Each row is a point on a tangle of strands that fork, close into loops and nearly touch. The rows are in no order.
Points whose rows are less than 95.9 apart are linked; no others are. Some points are linked to none.
Q711: [ 20  37  25 -14  20   8   0 -13 -24  -7   6  -1 -11   0  -2  -5  15   5
   4  -1 -16 -12  27  37   2 -12 -11 -20 -30  35  26  -6 -28  19 -40  -2
 -10  10  -4 -28  -6  -7  -4 -10  14  -8  -8 -14  21]
Q483: [ -3 -25  36  -2 -16  10  24  18  -7  -4   8   3  19  27  -4 -10 -13  -7
  -3 -21 -14   8  -4   2   3 -17 -36 -35  -5  24   7   8  11  27 -30  46
   1   3  -6  -8  -2  -9  21  32   1 -12  -8   0  10]
Q141: [  8  13  38 -10  -1  22   2  17  11 -13 -35  12  27  31   7   0  -2  14
  29  -4 -25  19   7 -19 -11  16   8 -25 -16  52  28 -14  12  45  -5  14
 -14  -7  44  28  15   8  10   6  13   6   2 -23  22]
Q748: [-38  -4  19 -13 -26  18   6   6 -10  21   5 -10 -15  -7   2  -1  -1 -18
 -40  -1  18 -17  -3 -19 -24 -22   3  25  32  -6 -36   2  27 -26  11  -9
 -27   4 -14  39   5  -4 -17   9 -36  15  31  17  15]
Q3: [-29 -10 -13  12  12  -4 -19  -3   5 -32 -19  10   0   9   9  22  -6  16
  15   8   1 -10  -4 -33  -8   4  42  18 -16 -16  -5  22   0  -7  34 -21
  13 -21  27  17  -2  28 -23 -25 -23  32  21   7 -16]
Q869: [ 16   5  -2 -21 -23 -23 -13   1  -8 -27  41 -24  -7 -11  23 -26 -31 -21
 -18  -5   2   4   0  11 -10 -44 -41   6  26  17   4   4  12 -18 -51  10
  -8  18 -28  -5 -10  -9  22   8 -11 -23  11  26   0]
Q733: [ 34  15   1  -7   1   7  -5   6  -3   7  20   1   4 -10  -1  -5  -5 -10
  40   2   0  22 -17  -1   7  -5 -45  15  17  46   1 -22  14  17 -29  18
 -14   4  -5   4  -2 -15  42  45 -11  -2 -17  -6  23]
Q258: [  6  15  31  -4 -18   2  -8   2  12 -46 -21  16  22  21  12   0 -14 -12
  20  -2 -29  18  -4   4 -15  -3 -13 -17  -2  50  33  10  -1  19 -43  -2
  -2   7  37  17  11  15   8 -18   1  13  20  15  20]
Q9: [ 12 -27 -12  23 -14  -7   6  -4  17  -5   6   2   6  -2  21 -21 -27   0
 -29 -13   0  -7 -22  13  39  -2   0   0  16 -33  -7  18 -17  -3  13  23
  21  27 -10  -3 -19   1  12  -1  24 -18   0  31 -21]
Q12: [-33  15   7  17 -13 -14  11 -21  -1 -24   8  11 -11   7  -3  -7  10 -38
 -18  -9  -3   5   9  30 -26 -31   4  -7   3   1   0  25 -15 -34 -25  -5
 -13  11  -8  -5  20   1  -8 -19   0   8  17  28   4]
Q31: [  4  23  17 -31  26   8   6   3 -17 -34  -7  10 -23  11  33  18  13   9
  40 -25 -17   4  -8   3  24  10  18  15 -26   6  19  29 -30   2 -11  31
  14  20  29  -5  25  21  22  22  -5  -9  -8  -4  15]
Q913: [ -1  -1  13 -21  -1   9   2  -4 -15  13  13 -30 -17  -5   2 -10   7  11
 -33   0  10 -31  20  16   3 -20  -3  -5   7 -19  -7  -3  -5 -11  -3  -8
  -2  12 -34 -11 -16 -12 -15 -10  -4 -20   6  -8 -13]
Q182: [-29  20  35 -20  -6  20 -18  13 -12 -30   6  -8 -21  27  10   6 -20   5
   5   1   2 -17   2 -31 -14 -33  14  29   4  24 -12   9  21  -7  -7  -6
 -15   5   0  27 -19  12 -23   8 -44  24  43  17  17]
Q121: [  1 -27 -36  18  10 -14   2   7   1  21  -8   0  35  -5 -19  17  -8  18
  13   9   1  16   7 -24  -9  32   4 -18 -10 -17   1 -11  12  20  23 -21
   8 -38   6   8   3   5 -16 -12  11  14 -25 -20 -31]
Q552: [ 13  25  10 -23  13  -1  -2 -10  -2 -35  13   3 -28  -3  38  -7   5  -1
  16 -23 -13  -2  -8  22  27 -16  15  22 -17   6  17  21 -36 -15 -18  27
  10  35  15  -4  13  15  20  11   1 -16   9  20  25]
Q230: [-12  -6 -14   1 -28  13  17   7   5  42   3  -6   0 -17 -25   2  22 -22
 -18  12  19  17  -1   0 -21  27  -7   6  30 -11 -29 -10  34  -6   3  -6
 -23 -12   2  14  14 -14  18   5  -5 -17 -14 -19   9]
Q482: [ 20  33 -13 -24  17 -12 -40   2 -16 -36  29 -35 -35 -23  22  -3 -23 -11
   5  22  11  -9   9  -2   3 -46 -13  43  14   5   4   0   8 -31 -12 -15
  16  10 -39 -37 -18   1   1   1 -10  -4   4  11   7]
Q632: [  1   4 -23  -2  33 -17  -6 -21 -11 -11  27 -24 -33  -8  -1  15 -10  12
   7   2   7 -25   4   2  24 -21  13   6 -19 -48   0  12 -16 -26   8 -12
  34  -9 -27 -48 -16  10 -26   9   4   3 -12   5 -30]
Q296: [-23   1  12  22  19   4  22 -15   1  35  -9  16   7  11 -14  -5   8  15
  16 -14 -15   4   7  -2  -1  10  10 -21 -33   8  15 -18 -16  10  17  11
  -5 -25  11 -10   1   1 -22  38  17  16 -11  -3  -5]
Q603: [-18 -19  -8  23 -24   2  22  11   4  28  -3   1  15  -2 -22  -8  -5 -23
 -19   4  12  14 -16  -3 -11  10  -9  -8  25  -7 -24 -11  14  -1   3   4
 -15 -12   1  17  13 -10   0   6  -4   1  -5   2  -7]
Q46: [  8 -32  -6  -8 -12   8  10   7  14  43 -18  13  23 -15  17 -15   0  26
 -11 -17  -2  20 -18   0  23  34   6  -8   4  -1  -4 -12   4  16  36  19
   8   5   8  31  14   3   3  11  19 -17 -16   3  -5]
Q71: [-26 -24   3  14 -30   3  16  10   6   5  11  -5  17  17  -1  -8 -17 -13
 -26 -15  -5  -4 -16 -13 -10 -16 -12 -12  22  -4 -23   2  15  -9   0  11
  -4  -3 -18  16  -3  -7 -10  11 -20   9  19  21  -9]
Q178: [  5   2  18  14 -15  14   2  19   8 -20 -28  19  39  29   6   1 -18  -9
  25   5 -28  29 -10 -20 -16   6 -11 -22  -2  51  23  -9  16  38 -22  12
 -17  -5  42  27  13   5  17   2   3  14  10   0  26]
Q706: [-13  -2   3   9 -20  16  -8   4   2   8 -17   6  11  13 -16   7   4  -3
 -23  28  11 -18  16   1 -24   9  10 -13  12  -5 -11  -5  -1   6  19 -27
 -10   1  -1   9 -15  -5 -27 -46   0   5  25  -6   2]
Q683: [ 14   6   3   1 -15 -29   7  -1 -20 -24  36 -11   1  -5  -4 -17 -21 -25
 -23   9   0   0  13  32 -17 -50 -45 -23  11  28   4  12   3 -13 -59   8
  -9  13 -37 -23 -13 -13  14 -11   4 -11  -5  18   3]
Q363: [ 20 -18 -31   5  -1 -19 -36   6  25 -13  -7   9   2 -18  18  12  -8  10
  10  14  24  13 -19 -22   7  23   5  31  31 -14 -18  -6  12   0  38 -15
  21  -1   9  11 -12  11  14 -22  -7  10  -1  21 -13]
Q531: [  7  -4   7 -40  22  -6  -4   3  -3   6  -7  -9 -13 -16  33   0  22  26
  -4 -18   0   3  20  25  17  19  21  -6  -8 -24  23  20 -29   1  12   9
  13  11  10  12  23   8  10 -17  14 -27   2  -8 -10]
Q548: [ 15  22 -28 -18  28 -22 -32 -11  -5 -43  26 -26 -28 -12   7   8 -20   6
  20  12  13 -11   8  -3   2 -38   1  26 -10 -15   8  21 -14 -21 -11 -14
  28  -5 -21 -48 -18  13  -6  -5  -7   6 -11  12 -20]
Q241: [  4  18  29   4 -27 -12   0  -5   6 -50  -3  18  16  20   6  -1 -10 -34
   3   5 -16  17   4  15 -26 -19 -31 -16   1  51  15  21   3   3 -64  -6
 -16  11  21   0  12  -2  15 -26   2   2  19  17  28]
Q726: [ -4 -23  -2   9 -29  12   4   8  18  28 -22   5  26  -5 -15  -3  18  -1
 -48  12  15  -7   3  12 -11  26   1 -17  20 -26 -17   6   2  -3  16 -20
  -4  14 -16  11  -3 -15  -4 -42   3  -9  12  -5 -18]
Q76: [  9  -7  -1 -20  -1  -6 -20  11   1 -33  17 -24 -24  -5  40 -11 -21  -6
 -17 -12   4 -12  -7 -12  27 -31   2  27  19 -22  -3  26   1 -23  -7  26
  14  28 -11   3 -12   5  20  -2 -17 -20  11  25 -14]
Q578: [  9  24  30  21  -1   9  26 -15  -9   7   2  20  12  10 -12 -28   9   1
 -16  -5 -24 -14   4  38   2  -9 -17 -22 -24  41  17 -19 -23  27 -36   6
 -14  11  -7 -28 -24 -16  -6   5  29  -1  -1  -3  26]
Q199: [-17   7 -18  36  22 -25  34 -14 -11  14  14   6  -5   6 -55  19  22 -29
   4   9   5  -6  13   9 -15   5   7 -21 -21 -37  -6   6   8 -19 -14 -18
  -1 -25 -17 -37   5 -11 -18   3  -1  10 -27 -18 -18]
Q723: [-34 -10  -9   4 -10  -6 -20  -9  11 -21  -4   3 -11   0  11  15  -3   1
 -16   4  13 -11  -8 -20  -7  -3  41  26   3 -28 -15  33  -1 -25  33 -15
  14  -2  10  20   1  28 -21 -35 -22  25  25  24  -9]
Q584: [-32 -18   1  19  -2   4   5 -13  -2  39  -1  -1   0   4 -16   7   4  16
 -12 -13   3 -19  -9 -28   1   6  27   0 -15 -31 -22  -6   6 -16  36 -14
   5 -25  -6   8  -2   7 -36  17  -8  26   8   7 -15]
Q345: [ 14   6  25  15  -4  15  21  -6  -6   8   6  21  11  14  -1 -20  -1  -2
   2 -12 -19   0 -13  19  22  -4 -23 -18 -18  33   8  -6 -15  29 -22  29
  -1  14   6 -13 -11  -5  10  28  23  -6  -9   6  22]
Q43: [-27 -25  -6   7 -17  20   8  18   3  32 -18   3   2  -6  -8  17  22   1
 -18   0  15  -2 -23 -41  -3  40  18  23   9 -22 -38  -4  30  -8  38   9
 -13  -9  33  29   9  -3   9   5 -26   4   1 -27   7]
Q375: [ 20 -14 -18  19  12   9   6   6   9  40 -25  13  29   0 -23   3   7  31
  10   4  -8   7   1 -13   8  41  18 -13 -26  -7   4 -22   0  31  35 -11
  10 -26  15   6  -6  -2 -14   0  28   9 -21 -24  -6]
Q426: [ 19   7  21 -20   0  16 -33  15  -8  -9  -1 -21   8  15  11  -4 -36  19
  -7  21   6 -21  15 -26   3 -18 -16   6  13  26  -7 -20   6  24  -5 -21
  -6   9 -16  -1 -37  -1 -15 -13 -13   4  23  -5   6]
Q18: [-23 -31  -8 -16   6  -7 -12   6   1  10 -18  -3  27  -5  23  11  -6  28
   3 -22   4  28   1 -31  -7  23  21  -9  -8  -3   4   1  13   4  38   5
   4 -34  14  40  22  19  -9  -2  -9  11   7   5 -23]
Q759: [ 11 -20  -7   1  11  17  -3   2  11  32 -31  16  24 -10   7  -4   9  36
   4  -8  -2  17 -11   2  30  42  13 -11 -22  -4   5 -17 -19  31  43  12
  18   0  19  15   9   5   3   8  33  -8 -16 -12   3]
Q366: [-11  13  32  -7   3  29   0   5   3  15 -25  11   4   9   8  -2   5  18
  24  -4 -18   3   5 -23  -3  13  29   3 -17  34   5 -14   0  23  21  11
 -17 -10  33  30  13  12  -5  13  -6  12  16 -16  19]
Q262: [-22   1 -28  43  -1 -24  16 -16  13 -17   5  25  -3   2 -20  14   0 -25
  25   0  -4  17 -20   4  -3   4   7   6   0 -11  -2  12  -4 -20  -3  -3
   6  -2  12  -8  22   9  -3  -1   7  21 -11  19  -4]
Q614: [-20   7  21  32 -30  25  14  -1  14  20 -29  25  17  11 -18 -13  10 -11
 -26  13  -2  -9  -1  18 -22  14  13 -19   1  15  -7  -7 -10  17   7  -8
 -15  10  18  15  -5 -10  -4 -28  19   6  31   0  12]
Q444: [ -7 -20  16  -3  23   3  21   2   7  53 -27   3   7  -4  -9  -9  19  26
 -23 -14  -8   8  28  19 -10  41  15 -43 -35  -9  23 -10 -12  17  24  11
  -7 -29  -8   8  16  -4 -14  -4  28  -9 -17 -24 -21]
Q731: [  5 -35 -15   5   7 -15   0   9   2 -25  25 -20  -9   6  27 -10 -35   6
 -14 -22   0 -11 -16  -7  37 -19 -11   4   8 -36   4  28  -9 -15  -5  33
  32  10  -8 -12 -11   1  10  10   2 -20   2  27 -34]
Q820: [  7  18  -7 -31  39 -10  -4 -13 -30  -1  14 -17 -12  -8  -4  18  19   8
  41  -7  -5  13  35   9 -16  -5  -5  -6 -20  11  16   1  -3  -5 -21   0
  -1 -35  -9 -11  20  -2  -4  26  -8  -2 -22 -25  -8]
Q928: [ 35 -17 -10   5   3   2 -14  12  13 -14  15  -2  11   2  15  -4 -24  11
  15   2  -8   2 -22 -10  26   0 -24   7  22   8  -6 -14   6  17   3  12
  21  12  -6   1 -23  -2  21  15   8  -5  -6   8 -10]
Q208: [ 39   4   7 -32   4 -11 -25  15  -3 -31  -3 -30   6 -16  32 -19 -30  10
  -9  -8  -8  -2  14  19  20  -9 -17 -10   8 -10  27  27 -15   7 -23  17
  19  21   1  -2  -7  -4  20 -29  15 -40   2   2 -22]
Q434: [ -4 -15  -1  -8  14 -12  16   6   2  35 -21 -10  22 -10 -24   2  23   9
 -21  -8   1  22  34  13 -33  42   9 -45  -8 -23  18  -2   3  -2  13 -15
  -9 -44  -4  11  29   0 -16 -24  16  -5 -19 -29 -36]
Q766: [ 11  17  27 -30   4  18 -30  10  -9 -30  -5 -14  -3  20  14   3 -41  23
  14   7  -5 -27  13 -47  -2 -23  10  20  -2  33   0  -9  11  18 -10 -11
  -4  -3 -10  17 -31  13 -22  -3 -30  16  38  12  17]
Q927: [-21 -25 -12 -10   2 -25  -8 -15  14  46 -17   8  22 -20   8  -4 -12  29
  -6 -25   0  29   8 -14 -14  21  30 -18 -13 -13  17  -6   5  -2  44  -5
  -1 -46  -3  34  31  19 -22  -1  14  18  -2  20 -28]
Q32: [-23   2  15  22 -18   6  18  19  -2 -14 -10  11  16  28 -15   8  -7 -28
  17   4 -10  18  -2 -21 -33  -2  -8 -10   3  35  -1  -3  20   8 -21  12
 -26 -15  37  26  15   3  12   6 -15  15  20 -12  26]
Q34: [ 28   3  -6 -46  13  10 -16   6 -13  18   4 -12 -10 -20  26   7  14  27
  14  -6  12   4   5  13  22  17  -1  11  -2  -1  12  -5  -9   9   8   2
   6   6   1  11  12  -9  19  12  -2 -23 -12 -20  -4]
Q438: [ -6  16   1 -25  13  -8 -12  -7  -3 -33  23 -16 -36  -2  35  -3 -14  -3
   7 -14  -4  -4  -7   3  22 -32   8  30   0  -3   9  27 -10 -23 -14  19
  18  23   1   5   7  13  11   9 -12  -9  12  25   4]
Q227: [ 31  19  20 -18 -12  25   9  15  -6  20   3  -5  17   0 -15  -8   6 -10
  22  11   5  18   6   5   0   9 -34  -7  13  43   1 -18  24  37 -29  14
 -30  10   3  -1  -3 -23  28  24  -6 -18 -25 -39  30]
Q120: [-23 -25 -11  25 -29 -11   2   5  17 -17   6   1   9   6   2  -4 -29 -25
 -27  -9   9   5 -24 -15  -6 -20  -2   9  34 -18 -28  10   7 -25   1  -4
   0   3 -22  23  -2   9  -7  -4 -14  14  26  46 -12]
Q517: [-19  24   1  32  18 -11  18 -13  -6  -6  -8   9 -13  15 -39  21  32 -18
   9  10  -3  -9  28  17 -29   0   9 -27 -23  -7  14  12 -14  -3 -18 -21
  -5 -16   4 -42   9  -1 -22 -20   9  11 -10 -24  -6]
Q159: [ 35  24   9 -34   8 -10 -22   4 -17 -47  13 -17 -14  -3  25  -4 -13  -5
  14  -3  -4  -9  18  15  11 -29 -23  -3  -2  14  29  18  -8   8 -43   3
  16  22  -4 -25  -3  -4  22 -18   0 -23  -2  -4   2]
Q561: [ -9  -6 -21  22   6 -17   8 -13   0 -21  16   8   2   8  -9  12 -11 -16
  13   1  -8  10  -8  -1   3 -24 -17  -5   4  -3   1  12   0 -12 -17  -1
  16  -6 -11 -17  -1   4  -7   8   0   8  -5  17  -7]
Q859: [ 10 -32 -11   5 -23  -1  -5   9  19  28  -8  -1   0 -24   7  -4  15   2
 -39  -1  18  -3 -13   4   6  17  11  -1  20 -39 -17  -2   2 -12  31 -17
   3   7  -7  16   3  -5  -3 -27   3  -9   3   9 -25]
Q78: [ -8   4   4 -20  25   1 -15   2   0 -30 -16  19 -11   6  29  20  11  20
  19  -8 -11   5  -7  -7  28  15  37  23 -14  -5   7  27 -18   0  17  17
  19  10  40  13  12  25   8  -7  -9   6   9  -3  -1]
Q607: [ 18   9 -41  21   1 -28  11 -10   3 -14  34  10  -3 -24 -16  -1   6 -39
  20   3   4  29 -21  21  -2 -11 -36  10  21  12  -4 -12  13 -16 -34   8
  -6   0 -26 -19  11 -12  34  19  -1  -9 -38  13   4]
Q836: [  5   5   6  36   0  14  13 -11  13  -1  -8  27   7  17  -3 -13  -3   5
  13  -9 -22  -4 -25   7  21   2  -6   2 -13  14   0 -10 -22  22  -1  10
   7  20  17 -15 -13   2   5  19  25   6  -1  14  21]
Q277: [ -9  23   7  13   1  14  -9  -4  -2   0 -13   1  -6  13 -19  10  10  -5
  14  28   3 -16  17  -3 -20  -6  10   4  -2  11  -7 -10  -7   7   3 -32
 -15   0   4  -6 -16  -4 -25 -19  -4  18  22 -15  11]
Q111: [-18 -12  -8  28   5   4  42  -6 -14  49  -3  -4  -7   0 -54  16  29 -12
   1   3  12 -18   7  -7  -7  18   3 -15 -21 -37 -10 -17  12  -6   8  -8
  -4 -31  -5 -28  -4 -11 -20  20   2   1 -27 -33 -10]
Q226: [ 13  36  11 -20   8  -7  -8 -14 -26 -39  21 -13 -25   7   7  -7   1  -9
   7  -3 -13 -21  20  29   2 -40 -11  -4 -20  19  26  16 -23  -9 -50   0
   4  28  -6 -42  -5   0   1 -10   4  -9  -2   2  18]
Q677: [ 10  -1  12 -15 -13  25   5  26 -11  28  15 -20  -1   8 -17  -3   4  -6
   4  24  14  -5   9  -9 -14  -4 -31   7  29  26 -20 -24  32  14 -16   1
 -31   1 -14  -2 -23 -20  12  24 -21  -9  -9 -28  22]
Q489: [  5 -14 -15 -14  16  -7 -26   5 -10 -16   7 -29  -5  -1  14  14 -17  25
   5   6  11 -15  10 -25  -1  -9   8   5   4 -21  -4  11   4  -3  15 -16
  19 -16 -14  -4 -18  15 -28 -16 -20   6   5  -1 -20]
Q735: [ 28   4  20 -13  -9  22 -14  22 -14  -1  14 -18   1  21 -15  -3 -12   4
  -9  30  10 -34  16 -15  -6 -12 -34  -2  19  17 -12 -20  20  20 -13 -14
 -11   8 -30 -16 -49 -23  -2   3 -19  -9   3 -30  11]
Q287: [-30  -3 -15  17  18  -7  -2  -6   0  -3 -23  10   2   9  -7  24  12   9
  23   4  -3   4   2 -18 -17  10  39  -2 -23 -17   5  10 -12  -5  28 -17
   8 -29  24  -2  14  20 -27 -11  -6  31   5  -6 -19]
Q973: [-35 -22  -3  19  -7  -5   4 -15  -1  40  -8 -10  16   4 -22   1 -13  20
 -32 -13   6 -24  11 -27 -20  -2  29 -22 -19 -37  -7  -9   0  -4  36 -29
   9 -37 -17   7   2   1 -58  -9  -8  33  11  12 -33]
Q854: [ -2  13 -33  -2  24 -25  11 -32 -14  19  30  -4 -27 -29 -12   9  27 -12
  18  -6   6   6   0  17   8   3   3  18  -7 -26 -10 -12   3 -30  -4  -9
   0  -8 -23 -26  17 -10   1  36   6  -4 -41  -4  -3]
Q146: [-23   4  27  13  -6  26  14   3  16  27 -37  17  18  13  -2 -17   0  17
  -1  -4  -9   4   5  -3 -11  16  17 -16 -10  28   8 -18  -7  28  25   1
 -15  -4  34  29   4   5 -14  -2  14  15  23   1  13]
Q292: [-13 -25  -3   5  -8  17   1   7  -4  28 -13   6   0  -5  -6  20  21   9
 -12   7  16 -23 -13 -28  -4  22  27  17  -7 -28 -33  -7  15  -1  40 -18
   1 -14  15  12  -7   3 -14   0 -17  10   5 -20  -4]
Q127: [ 18 -20  17 -24   3  -7  -9  19  -5 -19  -8 -28  22  11  16 -11 -24  20
 -17  -9 -11   0  19   9  13  -5 -14 -38   4   0  31  25  -2  15 -21  16
  17  -3  -2  10   5  -4   8 -20  14 -23   8   1 -24]
Q911: [  1 -13 -18  -8  15 -10   5   3  -2  25 -11  -2  15 -15 -22  16  23   5
   8   5   2  21  20   3 -25  34   5 -17   0 -10   9  -3  12  -3  10 -11
  -8 -33  11   9  31  -4   0 -10   0  -3 -20 -35 -16]
Q775: [-14   7   2  27   8  15  44 -15  -2  75 -10   5  -9  -7 -47  -3  23  -3
  -4   2  12  -2   4   2 -15  36  17 -11 -24 -14  -8 -35  12   0  19  -4
 -18 -34   5 -15   0 -12 -20  30  16   5 -34 -35   4]
Q934: [ 30 -17 -36 -13  12 -19 -36  16   6 -22   5 -16  13 -10  16  23 -21   8
  12  20  16   0   0 -34   2   6  -9  17  23 -12 -12  -3  15   3  20 -17
  20 -13 -12  -1 -18   8   6 -11 -24   3  -9   3 -23]
Q997: [ -4  32  21   8  20  -1   9 -19 -19 -12   6   5  -9  12 -24   4  28  -9
  12  12  -7 -17  35  31 -15 -13  -1 -25 -28  20  19   0 -25   3 -31 -15
 -12 -10  -4 -34 -11  -9 -15 -11  12   3  -5 -28  14]
Q944: [ 14 -17   0   1 -11   7   5   0  15  16  -6   7  15 -10  27 -27  -7  11
 -22 -24  -6  13 -23  17  37  12  -6  -1  11  -3   2  -4 -16  10  13  26
   7  29   0  18  13  -7  25   9  27 -22   1  24   1]
Q386: [-13 -13   0 -23  22  -2 -11   7   6 -19 -25   5  12   5  25  11   7  28
  20 -23 -14  23   5 -10   5  23  29  -7 -12   2  26  18  -9  13  23  18
   9 -16  31  27  35  20   9   1   3   4  -1  -8  -7]
Q430: [-22  16  15  21  -8  11  35 -23  -1  67 -10   3   3  -8 -35 -23   9  10
 -12  -3   3  -7  10   7 -12  10   5 -24 -22   2  -5 -34  -3  10  21  -4
 -25 -24  -3 -10  -6  -5 -30  20  22  16  -8  -3  -2]
Q657: [ -6  23 -37   5   1 -23   4 -21  -5  22  18   7 -31 -29 -24  13  34 -29
  15  17  23   6  -8  13  -7   6  15  41   8 -28 -17 -15  19 -46   5 -30
  -8   6  -7  -9  25 -10   5   0  -2   4 -28  -5   7]
Q285: [  8   5   7  12 -22 -19  13  -2   0 -28  17   5  16   3 -13  -8  -9 -38
  -7  10  -6  17   3  21 -24 -21 -46 -13  11  38   5   2   7   3 -56   1
 -19   3 -14  -7  -6 -14  15  -8   5  -2  -1  16  22]
Q739: [  4  23  -4 -11  -7   1  -4 -11   7  -6   2   3 -18 -10  -2   1  24  -7
 -10  10   5  -2   2  32   8  -2   4  17  10  -1   0   2 -14 -18  -4 -12
 -10  33  -5  -3  11 -10  11 -12   4 -12   3   1  12]
Q772: [ -1 -26 -25  20   5 -22   4   1   5 -33  30  -5 -11   5   1   8 -24 -17
   8 -15   0  -6 -23  -9  22 -24 -18   8  18 -24  -8  20   0 -23 -11  20
  29   0 -15 -24 -10   8  14  26  -9  -2   0  26 -12]
Q462: [  9 -22 -26 -10 -10 -26 -24  -7  18  11   5   1  -7 -32   9  -2  -2   4
 -11   8  27   5 -11 -15  -1  17  14  26  22 -28 -18 -10  10 -23  42 -29
   8   0 -11  17  -4   6  -6 -14  -3   5   2  22  -8]
Q346: [ 28  25 -16 -23   2 -20 -34  -4   1 -46  31 -20 -29 -29  22 -18 -18 -22
  -1  10   8   7  -6  12  -2 -40 -32  31  19   9   6  -2   4 -36 -27  -1
   5  25 -28 -19 -12  -2  25  -5  -7 -13  -4  23  11]
Q823: [-16   6   4  44  11   9  30 -14   4  12  -9  29  -4  21 -24   6  13  -4
  16  -2 -17 -16 -17   8   6   2  11 -11 -29  -4   7  -8 -25  14   7  11
   3   3  14 -25  -7  -5  -4  18  24  17   3  -5  16]
Q830: [ 14 -27  21  -8  -2   7  13  18  -5 -28  -4  -7  19  23  10  -6 -17   4
 -13 -10 -12  -8  -3   6  19 -15 -26 -30   5   4  15  21   1  25 -20  28
  15   7  -7  -7 -12  -9  12   4   5 -24  -4  -4 -15]
Q572: [ -5 -14 -14   9 -21  17  19  12  19  45 -10  11   4 -20  -8   0  28  -4
 -17   8  15  18 -22  -2   7  52   9   6  19 -27 -28 -13  16  -6  31   8
  -9   2  27  20  10  -7  21  -4   6 -16 -21 -33   9]
Q533: [ -6 -11  11   7   9  24   0  14   7 -11 -34  22   8  16  12  17  16  27
  13   0 -15 -15 -10 -10  31  29  36   6 -14 -11  -1  18 -19  23  39   8
  15  12  39   4   0  13  -1 -18   5   8   8 -20   6]
Q160: [  0  15 -18  11  -8  -2   1 -10  14  15   6  15 -26 -14 -18   0  26 -23
 -16  26  19 -11 -20  19   5   6  13  30  10 -25 -22  -9  -3 -36  20 -19
  -1  26 -14 -20  -3 -10   1 -17  10   3 -13  -4  10]
Q957: [ 44  38   3 -24  -3  19 -31  -7  -1  -4   4   1 -12 -21  17 -20   4  13
   8  12   4  -1  -5  24  17  -8 -18  28   7  30   4 -36  -6  18  -8 -13
 -12  34  -9  -4 -20 -15  21   7  12 -12  -2  -5  34]
Q598: [-20 -19  -3  12 -30   5  -8   3  15 -12  -4   9 -19   6  11  -6   2 -16
 -40  -4  16 -18 -22 -10   0  -9  24  27  16 -31 -30  20   1 -30  33  -3
   0  24 -13  23  -3   5  -6 -21 -22   6  34  31  -6]
Q134: [  9  13 -24  -7   5 -13  11 -16 -16  14  28  -2 -13 -27 -17  -3  22 -21
   7   1   6   9   5  24   6  -8 -30  11   0  -2  -8 -18   7 -15 -26  -1
  -9  -5 -26 -22  10 -16  10  24  -2 -13 -34  -6   5]
Q696: [ 24  15 -24   3  -7 -21  -8   1   5 -19  26   4  -4 -19  -1  -8 -18 -26
  27   3   3  22 -22  -6  -5 -18 -39  26  30  33 -11 -26  19  -5 -29  16
  -4   5 -20  -6  -8 -14  37  35 -13   2 -14  25  16]
Q666: [ -5 -10 -13  -4  25 -14  -9  -8 -15 -11   9 -26  -8   8  11   9 -20  19
  -2  -5  -8 -27   3 -15  14 -19  14   0 -16 -34  12  27 -12  -6  15  -6
  27 -11 -15 -24 -16  20 -26  -1  -2   0  11  15 -36]
Q415: [ 47  17  -4 -40  -2  11 -26   9   4   8  -1  -8  -7 -24  22 -11  12  17
  12   5  14  13   4  13  23  16 -16  21  21  15  -2 -24   9  21  -2  -4
  -2  29  -2  12  -1 -18  26   5   1 -28 -14 -17   4]
Q229: [ -3  -6  15 -10  22   8  18  -3   3  24 -20   2   3   1  11  -2  22  23
 -14 -22 -11   5  21  29   9  22  14 -32 -20 -18  19  11 -24   4  15  14
  -1   4   0   4  19   5   0  -5  21 -16  -5 -17 -13]
Q209: [-12  17  12  17 -18  11  -7  -3  14 -36   6  22 -21  17   9  -6  -6 -19
   1  12  -9  -6 -28  -2   4 -26   0  32   9  23 -11   1  -4 -14 -11   8
  -7  37   8   2  -2   7   9   2 -11  14  27  32  35]
Q173: [-28  14   7  14 -11   8   3  15  -4 -19  -8   7   1  23 -21  18   3 -27
  14  25   2   4   9 -19 -37  -1   3   6   6  16 -11   3  19  -6 -11 -10
 -24   1  20   9   3   3  -2  -8 -23  14  23 -19  24]

A fork is a point with three links, a tip a point with one. Leave the first point through the second and follow the links. Name the first fork or tip that comes.
Q572, Q230 -> Q287
Q735, Q677 -> Q739
Q632, Q548 -> Q178
Q759, Q375 -> Q957
Q854, Q134 -> Q182
Q444, Q434 -> Q731
Q836, Q823 -> Q711

How many points has the smallest loop of links through each point below? Write - if it is on no loop.
Q141 -> 9
Q462 -> 21
Q711 -> 9
Q836 -> 12
Q657 -> -

A piece is all that can be reached along the links. How many separate loops has the piece of each point below (a circle has one, a figure eight two, a Y none), and how many tips (points with one link)?
Q973 -> loops 0, tips 2
Q957 -> loops 0, tips 4
Q696 -> loops 0, tips 2
Q277 -> loops 2, tips 0
Q199 -> loops 2, tips 0

Name the points in between on the shortest way along the links from the first point to the second, in order.
Q43, Q723 -> Q572 > Q230 > Q603 > Q71 > Q120 > Q598
Q632, Q241 -> Q548 > Q482 > Q346 > Q869 > Q683 > Q285
Q375, Q415 -> Q121 > Q911 > Q434 > Q444 > Q229 > Q531 > Q34
Q462, Q141 -> Q859 > Q726 > Q706 > Q614 > Q146 > Q366
Q869, Q173 -> Q683 > Q285 > Q241 > Q258 > Q178 > Q32
Q561, Q444 -> Q772 > Q731 > Q9 > Q944 > Q46 > Q759 > Q375 > Q121 > Q911 > Q434
